Each row is a point on a landscape with many valleys, with its height.
A ball rolls from a point to the lowest of its 2 nearest points, and stops where none of them is lower. Distance is the straight distance between rows; heights are no part of it.
nezu height 67.4: [-29  -3  43 -12  -4  -1 -23  40  18  -4  31 -39  32   8 -61  27 -27   3
  -9  15 -39]
ruge height 79.3: [ 17 -20  78  39 -12   8   6  46  29  24   8 -33   5 -43  -3  66 -56  19
  -7  16  29]
Pesil height 37.2: [ 11 -40   0   3  27  -7  17 -14 -16   3  10  43   9  60  33 -44  21   6
  24  -7 -17]
Tiz height 35.8: [ 40  -9  53 -14  36   5  31  65   8 -36 -15  52 -22  14 -14 -29  30  -2
  -5 -23  35]
zileb height 39.8: [ 38  -3  15   5 -27  37  44 -27 -31  48 -26 -21 -11 -22  11  10 -26   8
  20  40  19]
Dos height 22.2: [ 39  54 -40  36 -31   8  -8  16 -44  26  62  18 -22  -8  19  68 -35 -47
 -37 -41  -6]
likup height 37.1: [-37  12  -2 -15 -17 -21  14 -17  36 -82 -37  52  30  -9 -45 -37   7   4
  27 -27  -4]
debu height 40.5: [ 12  10  55  -1 -39  13  50  71   3 -27  26  63 -16  -2 -48   3  19   8
 -27   1  18]
pifa height 41.9: [ 60 -29 -13  28  15 -30   8  -7 -29  24  31  82 -22  42   1 -51  24  -9
  11 -42 -46]
Tivef height 60.1: [-51 -42   4  -9  26 -21  -3   5  38  -2  45  28 -10 -15   4  94 -38  -1
  69 -32 -27]
Vub height 64.6: [-62  15 -10   0   3  14 -24  64  -8 -12  81  -9  14  -4 -50  38  -4  18
   0 -17 -42]
Muru height 32.3: [-24  11 -18 -26  31  50  38   4 -18 -22 -54  19  -3  20  33 -44  50  11
  33  29  43]
mape height 35.3: [-46  -3 -18  12   1  26  41 -40   4  13  55  19  13  22  61  45 -30 -12
  15  21  -2]
madi height 66.2: [-27  12  18  31 -73 -23  -3 -33  63 -11 -17 -44 -13 -17  57  -2 -12 -29
 -47  26   8]
Dud height 33.3: [ 87  -2   5  37 -52   2  32   4 -34  59   6 -20 -13 -28  12  18 -15  17
  -6  -9  41]
tebu height 75.1: [-32  34 -53 -32   0  12 -35   9 -18 -19  -6 -13  26 -28 -45  21   7  19
  -7 -54  24]
zoku height 28.3: [ 45   7 -12   8  40  33  31 -10 -19  21 -59  45 -31  -3  22 -89  44   3
 -23  43  18]
dab height 55.2: [ -9  22 -27   2  32 -14 -23   7  46  27  -2 -55 -37   9  41   4  12  19
 -10  16  12]
tisun height 27.2: [ 34  28 -13 -10  14 -36  -7  33  52 -57 -47 -61  11  25  27 -39 -15 -11
  54  -9   5]
fes height 61.7: [-18 -24  18  -1  52 -37 -67 -40 -24   6  21  68 -14  10 -19 -44   9  -2
 -50   3  -5]
faniz height 62.0: [-22 -32   2  25 -21  15  23  46  40  25 -11 -18 -16  -5  41  41  11  79
  -4  -3  41]
labo height 45.2: [ 28  54 -81   5 -25   9  15 -11  -9  13 -11 -16 -35  -8   0  -1  -2  -8
  53   7  13]
lup height 67.3: [ -4 -28  53 -15   8   1  -6 -39 -34  12 -16  20 -37 -27 -11 -78  38 -35
 -28  37  -3]
pata height 71.1: [ -8 -44  61 -37  60  27  42   6 -38 -41 -32  46  58  31   2 -43  -7   5
  10  53  11]
gime height 46.6: [ 16  17  25  34 -25 -40   8   9  23 -36  26  -5  14 -38 -12  -4  -9   2
  46 -49  15]
babi height 73.9: [ -2  18 -23 -39 -27  24  11 -10 -23   7   7 -31  11  -6 -56 -15  22   2
  20 -27  -5]
Fogud height 88.3: [-19  19 -20 -12   3   3 -49  -8  10   6   1 -63  31 -22 -15  93 -57 -20
  51 -18 -36]
ripad height 59.1: [ 21  17 -24  36   3 -37  -5  36  82  31  34 -43 -54   5  27  -4  22  16
 -36  -4 -35]
vuv height 66.1: [ 61 -16  -1  38  -4 -34 -35  -8  36  34  16 -24 -44   3  83   8  48 -12
 -26 -34  28]
fime height 30.4: [-11 -38  50   3  38  24 -21  -4 -37  32  69  45 -24   3 -16   4 -21   5
   7  53  13]
tafo height 76.5: [-27  46 -14 -10  29   1  -5   3  29 -42 -41 -28  29 -36 -11 -30   4  45
 -18 -32  34]
bek height 53.7: [  7   9 -28  12 -25 -36  14  11  -5 -41  23  19  10  43  25  12 -19 -28
 -50 -14   2]
duzit height 70.0: [ -8  -2  57 -26 -34  24 -23  36  26  14  -3 -40  16 -19 -77  63 -12 -24
 -11 -36 -33]
suvib height 37.3: [-54  31 -30 -18 -24  39 -17 -59 -37 -10 -16  55  -2  -3 -37   8   7 -18
 -23   9   3]
bedo height 22.1: [ 60  32  -1  -6  72  20  30  41 -27 -13 -44  91  14  12  -1 -86  32  14
 -43  36 -12]
Sefi height 87.2: [-14  13  17 -24   5   8  -7 -21  31   2   5 -70  43 -36 -25  67 -23   1
  72 -65  -1]
gofut height 71.8: [-26   7 -14   8 -14  24 -29 -36  34  51 -29 -28 -18 -20  -4  -6  19  11
 -88  34 -12]
kezet height 63.1: [ 43   8  14  35 -33 -50  -5 -21  46  18 -17 -45 -37   8  70 -22  14 -18
 -55   8  11]
bibu height 40.2: [-46   5 -27  -1 -51 -41  11 -19  21 -80   4  52  18  10 -23   7 -31 -30
  30 -47 -35]
Kidas height 48.4: [ 39  14  36  16  10 -19  16  57   2 -15  14 -19   6 -37 -49 -22  -8  39
  22 -28  16]
miki height 26.1: [-16  47 -45 -25  26  26  19   8  38 -37 -71 -32  -9  45  61 -36  32   3
   6  25  39]
Zegu height 63.8: [-25   6 -56  30 -24  -7  41  54  62  35  33 -36 -37 -17  20  30   6  49
  34 -28 -26]
sib height 82.4: [ 30 -21  52  35   5 -35  -5   7  67  48  19 -29 -13 -22   5  35 -30  11
  -2 -28 -20]
Kire height 59.2: [  3 -12  23   5  -1 -49 -75  -4 -37 -13   5  59 -37 -25 -32  -3   7 -23
 -43  -8  22]
Rava height 52.5: [ 18 -21  -3 -30   9 -18   9 -21  53   8  -5 -45  -1  61  44  17   6 -43
  34 -19 -34]
pani height 18.0: [ -1  32 -41  58 -47  26 -44 -18 -62  29  45  44 -12 -51  -8  57  -6 -28
 -28 -37   7]
gos height 67.9: [  5 -53  46 -29  34  31  40 -15 -25 -24 -51  29  47  38  63 -27  17  22
 -32  65  30]
Pokel height 42.1: [ 25  12  16 -27 -35 -19   1 -16  23 -41 -12 -86  55  18  -3   4 -15 -35
  -9 -26  -5]
sar height 10.4: [-39   0  -4  44 -48  11 -66   1 -69   1  39  32 -31 -69 -32  12   8   3
 -22  15  18]
sez height 74.1: [-36 -32  66 -31  32  22  37  -4 -13 -39 -50  34  37   2  -4 -92  39  -1
  36  17 -22]
riraf height 60.7: [-18 -65  50 -11  -5  13  47 -37  28  21 -37  45  11  40  -3 -15 -14  27
  25  44 -34]
zed height 20.2: [-49 -34  34  -1 -50   8 -31  11 -78  -6  -4  10  -6 -76 -39 -24  11  12
 -35  43  12]
kuz height 64.7: [ 23 -18  33 -16  50  -8 -50 -39 -40  22 -16  27 -26  15   7 -60  65 -38
 -24 -10   6]
Sil height 73.8: [-38 -21  10  48 -18  24 -38 -11  29  60  26 -41   6  -4  27  40 -15  17
 -91  27 -33]
tur height 59.0: [ -5  -3 -29  -9 -14  12  12  26  37  27 -32 -63 -14  -6  27  48  12  30
  31  -2  49]
vuk height 18.7: [-11  29 -35 -24  49   6  25  -9  32 -39 -55 -44  33  31  25 -17 -23   0
  61   1  10]
Ruz height 67.6: [-13  27 -26  38 -19  28  28  69   9 -11  18 -13  21  -3 -15  12 -16  66
 -25  30 -11]
Kisa height 61.8: [  2  11 -45  36 -24 -29   4  13  29  16  73 -25 -32 -19   9   9   8   1
  -5 -27 -38]
seb height 29.1: [-64 -38   1 -30 -23  -3 -32 -34 -72 -24 -33  -3  27 -35  -6 -32  22  32
 -18  22  29]
Zet height 72.0: [ -8  23  24 -13 -36  64  13  32  -6   9  -2 -61  14 -31 -68  29   7 -15
  12  -4   4]
Fikiv height 35.6: [-46 -26  -2 -17 -51  12 -20 -41 -29  -3 -17   9   6 -53 -20   7  43  30
  17 -43  42]
zaba height 64.5: [-18 -66  48 -11  -6  25  43 -24  -8   6 -44  -2  22   9  18  -4  -1  50
 -34  73   3]
vor height 30.3: [ 49 -15  36 -10  27  -8  -4  30 -19 -19 -63  38  -9  33  10 -70  29 -35
  16 -32  -6]
Ranaz height 33.4: [-16   0  -2 -32 -16 -11   1 -30  -6 -40 -18  68   1  18 -41 -47  21 -14
 -13   6 -11]
tofit height 14.3: [ 49   1   6   5  60 -10 -11   9  21  65  22  40 -58  41  -5   9  12 -35
 -37 -17   2]
Rilol height 47.8: [  7  75 -74  -1 -27  -2 -20 -18 -11 -23 -32 -33 -26 -31  -1 -13 -18 -21
 -13  29  29]
guto height 45.9: [-19  14 -46 -26  -6   9 -37 -19 -64 -20  22 -24  70  36 -46  12 -23 -20
 -21  31 -46]
bosug height 45.6: [  66   14   21   37   15  -15   -1  -12  -32   -1   29   63  -41    7
  -14 -100    7  -19   20   13  -38]
Mazuz height 15.0: [-24 -35  37   6  25  36 -25 -42 -66  39  42  -1  12  -9  32  14 -10  15
  -8  42  52]
Zak height 62.6: [-40 -13  -8  24  -3   1  -6  50  14  23  78  -9   4 -25 -22  71 -13  16
  49 -42 -36]
logib height 50.7: [  4  48 -39  -8  -9 -26 -22 -27  10 -22  -3 -11 -29  17  40   8 -13 -57
 -26  23  14]
tepab height 32.9: [ 14 -25  37   1  71  27  29  48 -15  26  37  56 -17  35 -41  -2 -18  30
  30  26   6]
zabi height 39.3: [-28   5 -53  19 -63  26  55 -66 -24  20  25  21  -2  -5  46  15 -10   2
  23  17  -5]
pefu height 53.8: [ -7  -2 -39 -14  29   1  -4   2 -11  -2 -40   0  10   8 -31 -18 -18  28
  35  53 -26]
roza height 44.1: [  5  22  37   5  -7   6   9  41 -15 -14  59  19 -12 -31 -67  -9  11  -4
 -24 -35  12]
Mogom height 22.8: [ 44 -19   3  15  15 -65 -48  55  -2 -27 -18  -1 -21  39  30 -40  18 -25
  21 -27  -7]
riluf height 35.7: [ 15  25  11   2 -40 -20  -6  28  18 -57 -38 -84  12 -21   0 -19 -19  -2
   5   7   8]
puviv height 85.9: [ 41  -8  34 -23   6  -3  33  -4  52  25 -29 -32  14 -16 -31  29 -13  15
  73 -65   1]
podi height 22.0: [ 73   8  -8 -16  81 -37 -44  50   1  39  31  19 -44  54  -5  24  12 -44
  15 -32  -1]
goti height 43.0: [ -4  27  -8  21 -52 -30   8 -10   7 -56   8  -4  37 -26  -4  43 -43 -39
  25 -56 -20]
sak height 76.2: [ -2 -31  47  51 -22  16 -12  30  37  50  48 -36   5  -7  36  77 -34  24
 -71  -5  11]
Kened height 58.0: [-42 -12 -43 -13   4 -27  16 -37  46 -11  36   3 -22 -17  43  81 -17 -37
  85 -25 -42]
Basi height 35.0: [ 24   4  13 -14  26  25  39  -7 -29   3 -33   1 -18 -21  10 -46   5  15
  35  20  41]
Mes height 57.1: [-16 -29   9  -5  15  -6  16 -28  11  -5 -35  21  22  17 -32 -17 -46  28
  81  13 -48]
buvo height 28.6: [-43 -38   5  20 -27  16  -9 -44 -42  29  68  -6  22  11  52  44 -19 -16
 -33  42  13]
fano height 23.3: [  9 -11 -25 -32  -2  13  17 -15 -66 -23 -71 -38  39 -35 -20 -64  18  29
 -25  47  -7]
bizen height 42.7: [ 21   8 -65  17 -59  11   4 -29 -21  48  -2  23 -44  -7   0  28  -9 -22
  24  30  -7]
Pip height 50.0: [-28  21 -57 -13  26  -6 -48 -14 -57 -13 -16 -13  34   6 -34 -21 -19  35
 -20  66 -27]
vusu height 56.3: [ 26  16 -10   3  11 -51 -48  26 -21 -31  -8  32   5  30 -16  -6 -27 -26
 -65   9   9]
duto height 65.5: [-25  18 -66  33 -14  23  40  43   7  24  42 -33  24  -4 -20  19 -16  77
  32 -15 -43]
Tal height 42.3: [-30  34 -18 -56   0  32  14 -27 -33 -54   7   5  63  33 -46  25 -13 -31
   1  -4   1]
pem height 76.1: [-33 -14  41 -18  30  23   9 -36  -1 -44 -60  29  30 -23  26 -95  34   8
  14 -28  30]
big height 69.9: [-30   4  29   6 -12  14 -34 -28  -5  19  -9  -8 -49 -28  -9 -33  19 -12
 -56  66   9]
nis height 65.2: [-20   6 -12  22 -37  -7   5  73  40 -27  -6 -14 -23  -7  28  17  26  39
 -49  37  28]
Pamu height 68.9: [ 20 -68   8  10   0 -25 -13  -9  17  54  28 -27 -11  19  71  43  17 -15
 -26 -44  22]
dami height 24.0: [ 45 -29  37  -2  87  -3   7  43  16  36 -13  73 -30  68   4 -14  -5   4
  -2   8 -12]
bef height 29.2: [ 51 -12 -28 -14  25 -58 -47  56   1   4  11 -16 -30  46  21  21  25 -20
 -15 -27  21]
bibut height 13.4: [ 32  12 -29 -30  34  21  39  -1 -56 -27 -38  32  48  22 -14 -68  15  16
 -33  53  -9]
nibi height 84.5: [ 47  -6  20  14  38 -20  27   1  55  32 -19  -3 -14   7 -20 -12 -28   8
  37 -21 -28]
vuse height 26.8: [ 59  25   8  30 -21   8  26 -22  -1  44  57   9 -31 -23  18  60 -24 -26
   5 -37  23]
ruvu height 77.9: [-19  54  22 -11   9   2  19 -57   2 -65 -34  -1  48 -33 -12 -77   0  10
 -15 -25  37]
zalad height 39.7: [-43  50 -61 -42   8  38  -5 -27 -25  -9   0  30  13  24 -41  52  -7 -41
  15  -2 -25]
Tid height 48.0: [-19 -36  -2 -41  -8 -10   0 -47  20  -8  15 -70  66  48  29  11   9 -18
  14 -21 -22]
vokam height 55.8: [-10 -27 -21 -44  14 -30 -13 -61  53  24  -1 -21 -19  15  54  70  27 -42
  59 -36 -29]

Call two points neighbours if one is among the 2 nearest of the other. Go from one point of each pair to the other, from neighbour to neighbour, staying as low as possible. Name the highest point that can't be avoided.
tofit and Mogom => bef
Mazuz and kezet => madi
tofit and Mazuz => tepab
Mogom and bibut => ruvu
Mogom and Ranaz => Kidas
bibut and sar => seb
vuk and sar => Basi

Two balls start at each pair of points below. Name the first point that both come to, or write none.
big and madi => logib
ruvu and tafo => none
Mes and babi => none

For each start below, name every point that the ball comes to, in order.
logib => Rilol labo bizen zabi mape buvo Mazuz
gofut => big lup kuz fes Kire vusu bek logib Rilol labo bizen zabi mape buvo Mazuz
tebu => babi Zet duzit nezu Vub Zak Tivef Kened vokam Rava Tid Pokel riluf tisun vuk
